Each row is a point on a tangle of strands that fork and nearly touch. The rows are in no order.
Two points are linked if the straight distance between their rows is under 46.3. Some points are linked to none.
q_683: [  8 -16  20 -13 -33  18  -8  16  -7 -10 -21  26  15 -12 -11  17  18  -3
  -6  -9 -12  31  18 -12 -14]
q_350: [ 12   2  -3  -5   4  -9  10 -13  14   7   9  -9   8   8   2  13   0   6
 -18   2 -40  34  26 -30   3]
q_358: [ -5  14  -1   2  18  -1   2 -17 -43  18  16 -12 -31  17  -1 -22 -10 -19
  16  28  10 -34 -24  24  -2]
q_303: [ 12   2  -6  15  21   1  25   4  16  16  20   5  -9  26   7 -25  25   7
  22  44 -13 -29  -2  12 -10]
q_635: [-11  10 -21   0 -14   4 -20  -1 -25 -17 -27   7  -2 -17 -12  -2   7  -5
  11 -27   7  31  -3   5  -1]
q_432: [  0  -9  22 -28 -13  -6  14 -11 -11  14   1  -8   6   9   7 -11  24   0
 -18  25 -32   2  17 -25  16]
q_903: [ 13  -1   2   6  16  12  19 -10   3  16  16  -2  -4  35  -6 -39  16   6
  24  51 -18 -26  -6   6  -9]
q_880: [-16  29 -18 -19 -15  -8 -10 -37 -18   6  -8  -2   8 -18  -4  15  -5  -9
 -24  20  10  11   0   1  31]
q_777: [  8 -15   4  -5 -23  -3  -7   0 -15 -24 -31   8   9  15 -29  12  18   4
   7 -23 -22  38  13 -33 -21]
q_77: [ 11   8  -3  -8   6  20   1  -3  -4  14  13  -6  -9   2   9   8 -29  -6
  -6  -3  24 -30 -16   9   1]
q_847: [ 18 -17  27 -15 -16  23 -18  16 -18  -8 -29  18   8 -19  -1   1  17  14
  15 -10   6  -4  -6  -7 -22]
q_531: [ 12  -9  -3   7   9  -2  27   1  10  15  21 -10   1  12   6 -14  16  -5
   0  31 -42  13  18  -5  -9]
q_50: [ 15  -9  -9   8   9 -22   9  -3  34   4  11  -8   9  15  -1  16   0  10
 -15 -10 -37  33  25 -26  -4]
q_120: [-20   5  -9  -9 -28   4 -18   6 -19 -22 -24   6   8 -20 -18  19   4 -12
 -21 -21 -16  54  13  -9  -3]
q_840: [-13   0   4  32  26 -14  -6   7   3 -25 -18  12   7   0 -19 -17 -21  11
  29 -31  34   3 -10  17   5]
q_348: [  2 -16  22  11  30  -4 -10  16  14 -13  -8   7   8  16  -1 -18 -18  26
  19 -16  38 -48 -18  20 -15]
q_320: [  0  19 -38   5   7   6  12 -10   6  12  28 -13   0  -8  14  29 -28 -21
  -6   5  11   7  -4  12   7]
q_354: [-13  23 -17  -3 -26  11  -5   0  -5  -8  -6  13   9 -39  -9  24  -3 -13
 -19  -1  -7  29  13   3  23]
q_972: [  9 -23  22  -5   7  22  12  27  22  14  18  -2  -2  20  23  -2   0  13
   7  -3 -14 -31   0   0 -17]
q_641: [ -2  -1  15 -17   0  13  -3 -20 -19   8  -8  -1   3  -1   9 -11  -1  19
  -1   2   4 -19  -3  -4   1]
q_264: [ -6  18  -4 -16  -5  -2 -10 -36 -35   7  -7  -5 -12  -8  -1  -1  -9   2
   1   6  28 -16 -13   6   7]
q_596: [-15  -8  -2  12  25 -17  13   4  28   2  19  -7  10  28   7 -10   3   7
   5   1  -5   4  -2   1  -2]
q_884: [-11   6 -11  -2   7 -20   0 -39 -16  -5 -17 -20 -10  18 -15 -20   0  13
  -4   2 -25   8  11 -27   3]
q_56: [ -4  -5   9  23  34  -6  32  24  20  -4  26   6   3  23  19 -15  19   5
  11   9   1 -22 -15  15 -19]
q_317: [ -2  15  -8 -42 -40  13 -20 -17 -10  15 -15   1  -2 -20   7  19  14  -3
 -20  24   7 -14  -2   5  16]
q_735: [ -5  13 -17  12   8 -21 -32 -20 -19  -8 -17  -2 -19  -2 -19 -12 -11   5
  29 -18  47  -6 -18  18   3]
q_934: [-10  11  -4 -23 -26 -17 -17 -30 -12   1 -29   1   6  -6  -3  11  17   3
 -26  26 -18  22  13 -24  11]
q_163: [ 26 -10  27 -26  -5  17 -23   1 -26 -10 -24  11   1 -19   9 -11   8  21
   7   3  23 -34 -17  -1 -15]
q_550: [ 12  -7  21 -25 -14  16  15   5  13  14  13   2  18 -14  20  29   5   8
 -20  12 -18   8  16 -18  10]
q_267: [-10  -8   3   4  17  -6   0  -1  26   5   7  -3   5  24   4  -4  -9  15
   8  -8   0  -7   2  -2   2]
q_518: [  8  -4  14  -5 -12   3 -14 -16  -7 -13 -31   9   6   6 -18   4  19  10
   4  -3 -17  27  10 -33 -15]
q_985: [ -2  14 -12  -3   2  -5  21 -24 -21  15  27 -11  -5  -9  15  -2  -3 -27
 -13  47 -17   6  -4  15  24]
q_234: [  7   4 -41  26  20 -18  22 -18  11  17  27  -5 -10   5  14  -2   9 -13
 -13  30 -25  12  12  21  -3]
q_677: [ -3   7 -15  26  19  -2  17  40  27  -7  25  10  12  -4  15  16 -26  -2
   2 -19  37 -11  -6  20  -7]
q_28: [ -3   6  -9  19 -11  17 -11  25  18 -13   1   3 -15 -32   0  19 -15 -11
  -3 -34  13  -2  -3  23  12]
q_185: [-24   5 -15  -3  17 -31 -13 -38 -23   5   2 -16 -23  32 -14 -38  -3   7
  19   1  20 -16 -12  11   0]
q_457: [  5 -15  11   5  15  17  17  26  19  11  21   0  -6  23  24 -13   8   0
  10   5 -14 -32 -12   9 -15]
q_57: [-19  26 -15 -18  -1  -8  -1 -40 -30  14  13 -10  -2  -6  -1   9 -14 -20
 -13  18  11   2  -8   5  26]
q_520: [ -9   7   7 -21  -4  -5  -7 -36 -32   1 -15  -3  -4  -6   8 -16   7  15
   0  10  13 -13  -7  -4   4]
q_458: [ -1 -18  11  20  21 -25  23  11  47  -8  16   0  23  22  -3   9   2  17
  -4 -12 -12  24  16 -19 -12]
q_845: [ -4  -9  14  31  29  -8 -11  19   3 -28 -23  10   9  -2 -16 -21 -19  16
  30 -34  39 -16 -12  25 -10]
q_809: [  4   1  17 -36 -25  10   0  -5 -21  23   2 -13  -8  -1  27  -3  12 -15
 -17  29   2 -37 -15   3  15]
q_438: [ -6   9 -12  -7   6 -10  13 -26 -26  10  16 -11  -4   6   7 -16  -3 -20
 -10  31 -21  11   3   0  23]
q_529: [-11  25 -11 -16  11 -11 -14 -40 -41  13   2 -14 -21  -4  -7  -1 -23   0
   7   4  33 -15 -21  15   2]
q_255: [ 11 -16  11   7 -15  24  -7  25  16  -9 -11  21   0 -17  -9  20   7   1
   4 -29 -11  20  16  -8   0]
q_710: [ -4  16  -2  -5 -12 -23  -8 -33 -16 -10 -31   1   9  -1 -16  10  11   6
 -19  10 -31  29  13 -34   4]
q_238: [ -2  24 -27  -5 -12   9   6 -11   3   5   8   4  14 -33   1  22 -17 -10
 -17   3  -1  19  12  -1  26]
q_361: [-30  15 -36  23  -4 -24 -23  -6  -9 -27 -31  -9  -3  -1 -23   0  -3 -16
   6 -35   0  44   4  -3  12]
q_672: [  5  -2   2  27  33  -9  36  16  22   5  24   7  -1  24  10 -24  32   8
  18  33  -1 -27  -7  12 -13]
q_789: [-20  11 -25  15  29 -32   6 -18   3   3  24 -13  -5  30   0 -17  -3 -15
   6  14  -2   5 -15  14   9]
q_938: [ 22 -34  28   6   0  18 -16  31  19  -6 -20  15   4  -1  -7   3   5  18
  20 -28   9 -24   0  -2 -15]
q_521: [-18  -5  -4  31   4  -8  -6  23  30 -21  -8  10   3 -14  -7   9  -5  -7
   8 -42   5  28   8   5  17]
q_703: [-17  -6   2 -16 -30   9 -18  12 -20 -18 -19  10  11 -17  -9  12   7  -4
 -10 -29  -8  43   9  -6 -16]
q_184: [ 18  -9 -10  10  -5   4   7  10  37   2  10   8   8 -11  -2  28  -1   8
  -7 -15 -16  28  34 -20   5]
q_9: [  3  21 -17  10   2  -1  17 -23 -18  19  38 -11 -19 -17  16  15 -10 -27
 -13  46  -4  -4 -14  24  10]
q_12: [  3   1  -1   4 -12  29 -15  32   7 -22 -12   1 -10 -34   4  20 -12 -12
  -7 -40  11  -5 -11  21  -1]
q_136: [-18  19 -27  14  29 -24   0 -21 -10  12  32 -12 -27  21  -4  -9  -9 -26
  13  28   0  -2 -18  28  10]
q_482: [  9 -14   3  19  -7  14   4  47  42  -7   9  15   1 -20   9  27 -10   7
   5 -25   9  -3  18   5  -2]
q_505: [  5   4  -6  -8   4 -13  15 -17   1  16  10 -12  12   2  10   1   1  -6
 -27  14 -42  29  18 -24  12]
q_261: [ -7   1 -11  17  -3   0 -16   9   5 -12 -15   4 -11  -8 -11   3  -8   0
  15 -32  23   3  -4  18  13]
q_802: [ -3  -3   2  -1   7   8  -7   0  14   9   1   3  -2   8  -1   1 -11  13
   8 -10   8 -19  -2   6   3]
q_567: [ 28  -3  17 -27 -20  19 -21  16 -23 -14 -23   8   1 -29   9   1   6   8
  -2   8  32 -32 -17   6 -11]
q_480: [  0  17 -41  18  17 -33  14 -34  -5  12  17 -23  -4  12   5 -14  -5 -22
 -14  19 -37  35   5   1  12]
q_547: [  0  -7  -9  21  17  -2  25  38  42   5  19   5  23   1  27  29 -10   0
   0 -14  13  -2   8   9 -17]
q_582: [ 17   1   9   5  -3  18  32   8  -5  20  28  -3  -3  -5  30  -5  11  -8
  -6  50 -21 -18   6  10  -6]
q_645: [-12   6   8 -36 -17 -15 -12 -34 -42   9  -8  -6 -11  -1   7 -19  16  12
  -5  23  15 -18 -13  -2   9]
q_337: [ -2 -30  34   7  25  -6  23  27  38  -2  22   6  15  30   5  -3  12  21
   6 -13  -9  -6   5  -8 -22]
q_806: [-21  22 -29  37  16 -36  -5  -5  20 -20   2   4  11  -5 -16  -2 -26  -6
   7 -17  20  33  12   5  25]
q_162: [-12  15 -13 -13   7  -9   3 -39 -27  11   5 -13   0   4   1  -8  -9  -8
 -12  14 -10   7   0  -5  21]
q_48: [  8 -22  30 -24   2   6   3  -8 -34  11  -4  -5  -7  10   8 -39   8  25
  10   5   3 -43  -7  -1 -14]
q_914: [  2   7  -3  -4   2 -24  20 -22 -13   8   4 -16   6   9  -1 -14   2 -10
 -23  21 -46  22  15 -25  12]
q_237: [ -6 -20  27  35  19  -5   0  30  21 -25 -18  15  15  -2 -17 -10  -9  10
  30 -45  15  10   2   4  -7]
q_507: [  8 -16  21 -21   2   5  12 -11 -33  21  -1 -11  -1  20   0 -46  13  10
  19  27  -3 -36  -3  -2  -7]
q_560: [-13 -16  19  31   6  -2  -5  36  26 -27 -11  14   8  -8 -11   3  -3  -1
  17 -47   8  20   3   6   8]
q_377: [  9  -7  13  -4   6  21  17   5 -14  17  16  -7  -6  12  19 -19  -2  -6
   4  25  -9 -32 -10   8  -1]
q_104: [ -3 -14   4 -15 -27   2 -15  13 -18 -22 -24  10   7   9 -21   1  15   5
  11 -34 -10  36  11 -28 -28]
q_336: [ -8  24 -22 -18  -6  -6   5 -27  -8   9   2  -2  14 -15   4  13 -10 -10
 -25  14 -10  22   9 -10  30]
q_722: [ 14 -10   6   8 -14  24   4  18  22  -8  -2  21   4 -21  -9  27   4   3
  -4 -16 -18  31  29 -16   8]
q_149: [ 19  -8   6  14  14  18  20  23  14  14  21   6 -13  22  16 -22  18   3
  17  34 -10 -42  -8  12 -17]
q_519: [-14  18 -23   1  12  -1  -9 -22  -4   9   6  -8 -10   6  -8   7 -24  -5
   6  -9  22  -5  -8  12  14]
q_706: [ -6 -16  16 -15 -30  23 -11  27  -8 -19 -15  18  12 -18 -10  22  12  -6
 -12 -35 -13  34  10  -3 -15]
q_620: [  1  10  -3 -32 -21  -1  -2 -15   8  17   1   0  13  -9  13  23  10 -10
 -35  23 -22  18  17 -21  24]
q_492: [ 17 -16  12  -6   4  26   1  22  27  13   8   4   4   4  16   8 -12  16
   1  -9   0 -31   3  -2 -11]
q_161: [ 14   7  12 -12 -13  31   4  13   4   5  -1   7   4 -26   7  12 -15   3
 -14  -2  16 -27  -1  -1   6]
q_418: [ -6  15 -10  -2  -1 -27  -2 -40 -13  -8 -24 -13  -3   6 -15  -1   0   9
 -15   6 -35  22  14 -35   9]
q_333: [ 21   0 -13  13  11  -2  28 -12   2  19  22  -5   4   5   9 -19  17  -6
  -2  52 -37   3  19   1  -7]
q_253: [-10   2  -7   3   3 -21 -12 -40 -16 -15 -28 -17 -11  15 -16 -17  15  25
  11  -2 -15  12  -1 -27  -8]
q_485: [  8   8 -14   7  13  -5  18 -21 -16  16  20  -8  -2  13   5 -25   3 -12
   0  44 -30   5   9   3   8]
q_963: [ 21 -18  34 -27   3  14 -13  -7 -27  -3 -13  -2  -5  -6  12 -26  10  31
  14   0  12 -42 -12  -4 -17]
q_227: [ -7   4   6 -42 -29  -3 -12 -22 -28  16  -7 -10 -11  -6  19  -7  20   0
 -12  24  13 -31 -18   6  14]
q_309: [  1   8  14 -23 -27  16  -9  -4   2   7 -14  14  13 -20   6  18  11   6
 -16  17   2  -3   8  -8  13]
q_411: [ -9   7 -17  32  32  -2  29  29  29  -4  26   8  23   5  18  26 -19  -3
   2 -14  27   1   0  17 -17]
q_199: [  0  36  -3 -19 -15   5  -2 -17 -22  14  13 -15  -3 -22   2  23 -25 -28
 -19  17  31 -21 -17  12  12]
q_913: [  2   4 -23  13  17 -24  18 -10   1  10   5 -21  -4  34 -13 -38  11  -6
   6  29 -40  14   4 -12  -1]
q_475: [-21  18 -35  32   5 -29 -15  -8  10 -20 -17  -2  -2  -4 -23   5  -9  -9
   5 -21   4  37   9  -5  26]
q_153: [-11   7 -10  22   9 -13 -15   7   5 -11  -7   4  -8  -4 -13   1 -20   1
  17 -22  40 -12  -8  25  18]
q_318: [ 11  -8  21 -17   7  14   5  -5 -37  13   8  -9 -17   8  12 -24 -12  -3
  -3  16  20 -54 -26  14 -14]
q_123: [-25  23 -18  -6 -28  11 -13   1 -20 -15 -17   7   3 -36  -9  19   0 -21
 -14 -12  -2  36  -2  15  14]
q_247: [ -3 -15  14   5   6  -8 -24 -18   6  -7 -27  -3  -1  16 -15 -23  17  25
  27 -17  10   0  -7 -18 -13]
q_426: [  1   0   7 -12  10   1   3 -12 -47  19  10 -13 -24  18   1 -30  -5  -7
  12  23  13 -41 -22  17 -11]
q_472: [ 12 -21  19  -4   1  11 -25  -2   1  -7 -29   6  -2   3  -9 -13  20  26
  28 -21   8 -10  -6 -11 -20]
q_150: [ -3  -9  14 -35 -41   9 -28  29 -24 -21 -19   9  10 -31   4   5  12  -3
   0 -11   7  12 -11   9 -17]
q_783: [ 22   2  22 -22 -22  29 -10  23  -5  -1 -16   9   4 -34   9  10  -4   6
 -20   3  23 -36  -6   3  -3]
q_810: [-23  15 -23  43  17 -23  -4   6  17 -23   2   7   1 -14 -13   2 -27  -7
   9 -29  25  28   3  17  24]
q_535: [ 22 -31  10   2   6 -17  30  12  26   4  19 -10   0  41 -16 -18  25  13
   1  22 -43  11  15 -23 -15]
q_23: [-21  19 -33  20  10 -37 -20 -39   1 -11 -23 -13  -2  14 -23 -10 -12   3
   9  -9   8  18   2  -7  19]
q_551: [ -1 -27  29  12  24 -17  25  17  43  -9  22   2  16  32  -6  -4  12  30
   2 -11 -14  15  13 -16 -21]
q_665: [-10  23 -18  -5  14 -18 -26 -35 -30   7  -5  -9 -25   1 -20  -4 -21   4
  18  -8  38 -14 -19  16   5]
q_279: [ -5  -9   2  24  -2 -15  -8   5  28 -15 -21   5   6   6 -21   4   2   3
  11 -22  -5  26  17 -19   7]
q_314: [  5 -25  15   1  -5 -24   1 -24   0 -19 -29 -14 -16  30 -28 -14  23  33
  11  -4 -32   7   3 -34 -19]
q_675: [  4  11  -2 -31 -47  17 -18  -1   2  10 -19   7   5 -27   6  26  11  -4
 -20  18   2  -7   2   4  10]
q_642: [  1  14 -24   5  11 -32  16 -28 -10  10   4 -20   0  16  -4 -22  -4 -12
 -16  17 -45  26   7 -16  13]
q_404: [  5 -10 -13  20   0   3  18  42  45   5  16   5  14 -13  19  30 -14   3
  -3 -18  11  -2  19   7  -4]
q_69: [ -3   1   1  30  37  -1  33  22  25  -3  27   9   6  12  31   3   8  -4
   2   1  18 -24 -19  20 -25]
q_553: [  3 -25  34  28  12  -6  -1  27  31 -18 -16  16  16  10 -25  -4   3  13
  25 -33   9   9   7  -8  -8]
q_800: [ 15 -10  25 -25 -30  20 -17  16 -12  -4 -29  21  12 -23   4  11  20   7
  -2   5  10  -5   0  -1 -13]
q_558: [ 14 -27  30 -13   2   5  23  -1   4  12  10  -7  -2  29 -13 -23  18  18
   0  13 -35  -2  24 -26  -8]
q_364: [  9 -17   9  16 -14  21  -5  42  34 -10   4  17  -3 -23   0  25  -3   1
   3 -35  -7  10  16   0   4]
q_134: [ -1  24 -33  14  -2   0   2  21  18   2  27  -4 -12 -19  -1  25 -35 -16
  -1 -18  33  -8  -3  22  10]
q_854: [-13  11 -15   5  16  -3   5 -19 -20  14  22  -9 -24  22  -1 -18  -5 -15
  12  23  -2 -17 -19  21   2]
q_95: [ -3 -12  16  26  12  -9   1  18  39 -14  -5   8  12   8 -14   3  -1  13
  14 -20   1  16  15 -14   1]
q_369: [ -1  14 -46  23  19 -22  16 -30  -2  15  27 -11  -7   4  11  -2  -2 -27
 -12  24 -24  25   2  17   7]
q_559: [ -1 -27  32   9  19  -2   7  19  40  -3   8   9  13  26   0  -3   2  29
  15 -13   2 -14   2  -6 -13]
q_78: [-20   1 -11  18  32 -28  21  -2  18  -3  21  -9   7  34   0 -23   7  -6
   6   9  -6   6 -11   8   1]
q_85: [ 11 -10  15  -7   9  11  16 -16 -20  20   3  -8   2  29  -8 -44  13   3
  20  44 -14 -28  -3   1  -5]
q_487: [-14  27 -27  -3   0  -4 -16 -41 -31  -1 -13   1  -5 -13 -16   3 -12  -1
   2   1  20  14  -3   1  16]
q_114: [ -6  20 -25  23  -8   4  -8  21  21 -13  16  -3 -22 -33   1  23 -30 -16
  -6 -33  29  -2  -5  28  18]
q_952: [  0 -23  12   3 -12  16 -15  33  10 -14 -21  15  -1  -7 -15   7  12  -1
  10 -45  -3  19   9  -4  -5]
q_407: [ 10 -11  16  -7  -5  23  28  14   5  18  26  -9   7  -9  37  11   2 -12
 -14  32 -22  -7   4   2  -3]
q_776: [-15  15 -26   2 -27  -9 -14  -3 -17 -20 -29   5   8 -20 -18  18   1 -16
 -17  -6 -24  54  16 -15   5]
q_40: [  1  -2 -12  17   2  -9  -6  -1  32  -4  -2   6   6  -2 -10  14  -3   5
   2 -14 -12  30  26 -20  10]
q_628: [  1   3  12  10  40  -4   0  20   1   1  20   2 -18  30  11 -14 -13 -11
   3   7  36 -50 -38  21 -15]
q_654: [  4 -16  20 -24 -43  18 -17  22  -8  -6 -24  22  13 -23  -3  19  21  -2
  -8   5  -5  17   5  -3  -7]
q_352: [ -3 -24   8  -1 -18   3 -17  23   5 -19 -24  14   3   8 -23   2  17   3
  14 -46  -4  27  10 -16 -18]
q_156: [ -8   4  -3 -27 -34  12 -26  19 -32 -24 -18   7   4 -31   2   3   3  -8
   0 -14  18  12 -15  21 -10]
q_215: [  5  19  -8  11  11  10  16 -10 -16  18  38  -6 -23  -9  21   5 -13 -22
  -9  38   1 -20 -17  21  -4]
q_790: [  5  -5  17 -34 -22   6   7  -5  11  18   7   0  15  -6  17  25  19  -1
 -30  19 -29  13  22 -22  18]
q_528: [ 19 -23  24 -28 -16  13 -23  18 -23 -15 -21  18  13   0  -5 -13  23  16
  22 -20   4   8  -4 -16 -30]
q_532: [ -2  13   0 -22 -21 -12  -5 -24   0   8 -13   3  10  -6   1  20  12  -2
 -36  22 -29  24  19 -28  18]
q_506: [ 19 -25   7   7  11  -3  26  11  22  16  24  -8   3  24   1  -9  26   3
  -2  16 -44  13  24 -13 -17]
q_139: [ 12   5  -4  10   3  18  25   4  -6  16  33  -1 -15  -5  24  -2  -2 -12
  -4  47  -9 -24  -6  16  -9]
q_592: [  4 -30  34   7   9  10  -9  16  33  -1  -8  10   3  14  -2  -4   2  29
  16 -15   8 -28   1   1 -14]
q_359: [-18   8   1  25  34 -19  -6  -7   2 -16  -5   7   8  14 -17 -18 -28  16
  23 -19  43 -12 -14  19   0]
q_425: [ -7  -2 -13   5  -9   9 -21   6  -8 -13 -25   5  -4 -13 -15   0   4  -3
  16 -30  12  13  -1   3  -3]
q_817: [-25  11 -29   0 -14  -9 -26  -1 -22 -22 -28  -4  -2  -8 -20  -4   4  -9
   4 -35   0  43   2  -5  -5]
q_188: [  1 -12  23 -33 -20   8   6  -3 -22  23  -1  -6  -1   2  20 -11  18  -4
  -9  29  -8 -28  -3  -5  12]
q_568: [ 15   5   0   9  21  15  -1  23  18   9  30  -2 -18  12  23   1 -19 -23
 -12  11  30 -36 -33  21 -22]
q_667: [  7 -12  31 -15 -22   7 -12 -13  -7  -6 -26  12  10  -2  -8   6  25  17
   1   6 -11  14  12 -27 -13]
q_476: [-17   3  -8  38  11 -11  -2  24  23 -22   3  12   8 -14  -4   5 -18   4
  12 -32  19  18   8  16  18]
q_459: [ 20  11   1  -8  -8  28  -5  14   1   2   4   1  -7 -21   0   7 -29  -5
 -12  -9  31 -32  -7  10  -1]
q_605: [ -4  14 -35  12   5  -4   7   5  16   9  23  -7   4  -3  10  22 -26 -13
   2  -5  20   0  -4  16   7]
q_586: [ 14 -12  28 -14   1  21  13   8 -30  15   6 -10  -9  12  16 -29   1  -3
   2  24   5 -54 -17   9  -7]
q_116: [  5 -17  30 -20  -4  -1  15  -8  -1   9   6  -2   1  18  -2  -6  16  14
 -15  14 -32   5  24 -28   1]
q_555: [  3  -7  24 -18 -17  12  -5  -9  -1   3 -21  14  12 -10   1  11  16  13
 -12   9 -10   8  16 -18   3]
q_624: [  9  31 -31   6   0   9  11  -3  -1  14  32 -15  -6 -16   6  31 -34 -34
  -9   7  21  -3 -13  16   3]
q_10: [  2   4   5  -6   5  17   8  -6 -16  14  18  -8 -10  10  14  -5 -14  -7
  -1  11   2 -26 -18  14   0]
q_396: [ 17 -29  19 -13 -11   9 -22  14  -6 -15 -24  13   6   9 -15 -17  27  18
  36 -34   9   6  -6 -19 -30]
q_174: [ -7  14 -25  13 -11   9  -7  -2   4 -10  -6   7   0 -30 -11  18  -5 -10
 -10 -14 -16  37  19  -4  18]
q_378: [  3  39 -16  -8  -8  11   6 -10 -14  14  30 -13   0 -22   5  26 -29 -32
 -14  12  24  -8 -17  10  11]
q_896: [ -8  18 -10 -42 -33   5 -10 -29 -17  21  -2  -6  -5 -15   9  19   5 -16
 -24  24   8 -17 -11   8  23]
q_570: [  2 -10  -9  16  18 -32  14   5  43   0  14  -4  21  15  -3  14  -2  12
  -9 -13 -16  31  23 -20  -3]
q_839: [  2   9  -5  25  29   2  12  24  25   4  33   6  -6  12  27   6  -8 -19
  -6   3  33 -27 -30  23 -25]
q_898: [-19   6 -19  15 -10   6 -15   9   8 -19 -17   4  -4 -19 -14  17   0 -16
  -5 -39 -12  43  10   0  12]
q_391: [ -3  -2  13   9  37  -8  -4  20   9  -6  10   7  -2  28   7 -15 -21   5
   8 -13  39 -46 -28  19 -13]
q_302: [ 10 -12   8  -2 -14  30 -16  37  -1 -17 -18  10  -7 -29   0  11  -3  -5
   0 -39   6 -10  -6  14 -10]
q_990: [-14  -8   2   4   7 -21 -13 -30  -3 -11 -23 -16 -13  22 -16 -30  14  28
  21  -9   1  -1  -5 -16 -10]
q_670: [-11  22 -34  10 -12 -12 -17 -20 -21 -18 -31   4   1 -19 -22  11  -5 -12
 -12  -4 -17  47  14 -14  12]
q_89: [ 13  -5  22 -22 -13  24  18  14   9  20  15  -4  13 -12  31  24   1  -2
 -19  17 -12 -13   2 -10   9]
q_259: [  7  -6  11 -12   3  19  -8  -7  -8   6  -8   0  -6   1   5  -7  -8  20
   8  -6  14 -31  -5   2  -5]
q_552: [  5 -17  19  18  23  -9 -13  20   9 -24 -22   7   9   3  -7 -18  -9  21
  29 -22  41 -33 -17  15 -12]
q_495: [ -5  -5  14 -30 -17   0   9 -11 -14  25   2 -10   4   1  16  -7  20 -11
 -16  31 -20  -9   6  -8  21]
q_383: [  4  23 -34  -2  -5  13  15  -5   5  12  23  -8  11 -25  14  31 -22 -18
 -13   4   2  14   7   4  17]
q_911: [ -4  21  -1 -31 -19   2  -1 -19 -25  19   7 -14 -10 -10  16  14  -5 -22
 -21  22  21 -26 -21  11  17]
q_643: [ -7  -5  -4   9  15 -40   8 -13  17  -5  -5 -22  -3  29 -18 -12   1  16
  -4  -2 -32  15   8 -27   6]
q_125: [-10  16 -14 -14 -24   6 -25   1 -38 -19 -20   7  -1 -30  -8   1   3  -9
   3 -13  19  22 -14  19  -1]
q_80: [ 21 -29  21  -1  -8  32 -16  43  12 -15 -23  13  -3 -19  -1   6   4   7
  11 -34  12 -22  -2   7 -14]
q_922: [  9 -29  22  -3   5 -10  20   4  25   0  11 -12  -5  37 -17 -14  16  20
  -2   0 -37   3  17 -26 -11]
q_769: [  7   9   5  12  26   8  -2  14   2  11  30  -3 -28  20  14 -12 -12 -21
  -3  13  25 -45 -36  25 -20]

A fork is a point with three links, a tip a point with one. Leave the first point through the second and follow the links. Name the first fork or tip that comes.
q_567; q_783 | q_520
q_255; q_364 | q_677
q_559; q_592 | q_320
q_320; q_624 | q_255
q_458; q_570 | q_234

Follow the links from the first point to the second, and from the first to the third. Name the last point that the two ways share.
q_80; q_898; q_535 | q_238
q_199; q_458; q_336 | q_320
q_407; q_354; q_558 | q_438
q_12; q_238; q_352 | q_320
q_934; q_116; q_383 | q_438
q_492; q_348; q_161 | q_303
q_665; q_10; q_116 | q_520
q_769; q_457; q_963 | q_303
q_547; q_199; q_635 | q_255

A fork is a point with three links. Follow the links from the first point to the second and name the forks in between, in order.
q_364; q_125 | q_255, q_635
q_247; q_485 | q_438
q_153; q_150 | q_635
q_558; q_28 | q_438, q_238, q_320
q_302; q_896 | q_320
q_645; q_596 | q_520
q_722; q_555 | q_255
q_769; q_963 | q_303
q_809; q_123 | q_438, q_238, q_354
